Each row is a point on a landscape with many peaks, with its height.
A climber steps from a point to the highest of its 3 nearest points, and stops where none of them is higher. Distance is the straight distance between rows; heights are no part of it.
<179>: [-2,10,13,-7,-26,2,3,-11,24]  (h 806)
<486>: [-21,-17,-11,-29,-39,-7,17,-4,-9]  (h 870)
<252>: [-27,-21,-14,-33,-44,-6,22,2,-19]  (h 862)
<234>: [-12,-9,-22,5,46,29,-9,26,-57]  (h 392)
<166>: [5,-13,-18,-10,26,-9,2,-3,-23]  (h 651)
<267>: [16,19,5,9,17,-11,2,-10,27]  (h 659)
<471>: [-34,-17,2,-32,-56,-2,13,2,0]  (h 877)
<524>: [4,16,21,9,-32,12,-7,-8,31]  (h 859)
<467>: [8,11,2,-4,-4,-6,4,-12,24]  (h 731)
<13>: [-16,-22,-27,-29,-27,-4,21,-1,-28]  (h 850)
<440>: [-21,-7,27,3,-61,26,-17,11,23]  (h 772)
<280>: [-5,-22,-37,-10,25,16,4,16,-49]  (h 696)
<444>: [-2,-14,-24,-23,0,-5,13,-6,-23]  (h 388)
<504>: [17,12,2,8,39,-20,-1,-6,14]  (h 466)
<509>: [25,28,9,32,31,-15,-1,-4,40]  (h 287)
<172>: [8,-3,-9,-2,43,-14,-2,1,-20]  (h 557)
<23>: [20,29,22,33,-19,11,-8,-6,35]  (h 878)
<289>: [-2,-17,-26,-5,35,9,-2,13,-43]  (h 618)
<413>: [-26,-12,5,-26,-49,0,10,-1,7]  (h 886)
<510>: [0,-12,-15,0,46,2,-6,13,-42]  (h 549)
<520>: [2,-6,42,42,-55,32,-37,15,12]  (h 730)
<493>: [5,-8,-7,6,57,-9,-6,8,-31]  (h 556)
<441>: [-38,-22,2,-32,-62,-6,15,7,-5]  (h 861)
<372>: [-11,-15,-32,0,37,26,-5,25,-55]  (h 520)
<180>: [-12,-10,-8,-24,-26,-7,15,-9,-4]  (h 786)
<487>: [-11,-3,36,22,-58,30,-28,13,22]  (h 759)
<430>: [-4,-20,-31,-21,0,-2,16,-1,-33]  (h 671)
<112>: [-4,-18,-33,-7,30,13,2,12,-47]  (h 875)
<435>: [10,0,-7,-8,25,-14,5,-9,0]  (h 911)
<474>: [20,27,11,21,9,-5,0,-9,37]  (h 795)
<75>: [10,8,6,15,62,-26,-4,3,2]  (h 535)
<76>: [-3,10,29,16,-48,21,-14,0,26]  (h 813)
<541>: [20,20,5,16,30,-16,0,-5,32]  (h 474)
<212>: [6,14,9,-2,-17,0,0,-13,26]  (h 774)
<96>: [-12,2,23,-3,-51,14,-8,0,26]  (h 842)
<88>: [16,18,9,19,54,-24,0,-3,22]  (h 488)
<521>: [4,2,-1,-13,-11,-7,7,-12,11]  (h 558)
<480>: [15,19,12,29,62,-28,-4,3,25]  (h 506)
<168>: [18,27,15,17,-9,2,-3,-10,37]  (h 865)
<500>: [11,5,43,46,-51,30,-31,10,13]  (h 706)
<240>: [-12,-20,-22,-26,-15,-5,17,-4,-23]  (h 871)
<387>: [-1,-18,-28,-14,19,1,6,4,-37]  (h 265)
<377>: [14,23,25,23,-28,14,-8,-6,34]  (h 872)
<450>: [-5,-5,-11,9,57,15,-11,22,-54]  (h 541)
<310>: [-2,-9,-14,-20,-2,-10,11,-12,-5]  (h 59)
<300>: [5,-1,1,11,65,-13,-9,9,-30]  (h 555)
<229>: [-16,0,15,-11,-46,7,1,-4,20]  (h 891)
<596>: [27,32,17,34,-5,2,-5,-6,40]  (h 855)
<439>: [11,1,-5,2,47,-20,-2,-3,-5]  (h 552)
<562>: [7,10,1,-7,-3,-9,6,-12,16]  (h 683)
<316>: [-9,-1,1,-18,-28,-2,9,-11,12]  (h 664)
<443>: [5,-1,-6,-13,9,-12,6,-12,3]  (h 648)

Call two points neighbours if one is among the 3 nearest of the other. Go from one point of each pair to the other, from neighbour to neighbour, staying as high as possible. Name the lowest point that can't be avoided.
<240>, <413> -> <13>
<112>, <435> -> <510>
<23>, <229> -> <76>

For each start below, name the point where the climber stops.
<493> -> <435>
<524> -> <23>
<474> -> <23>
<450> -> <112>
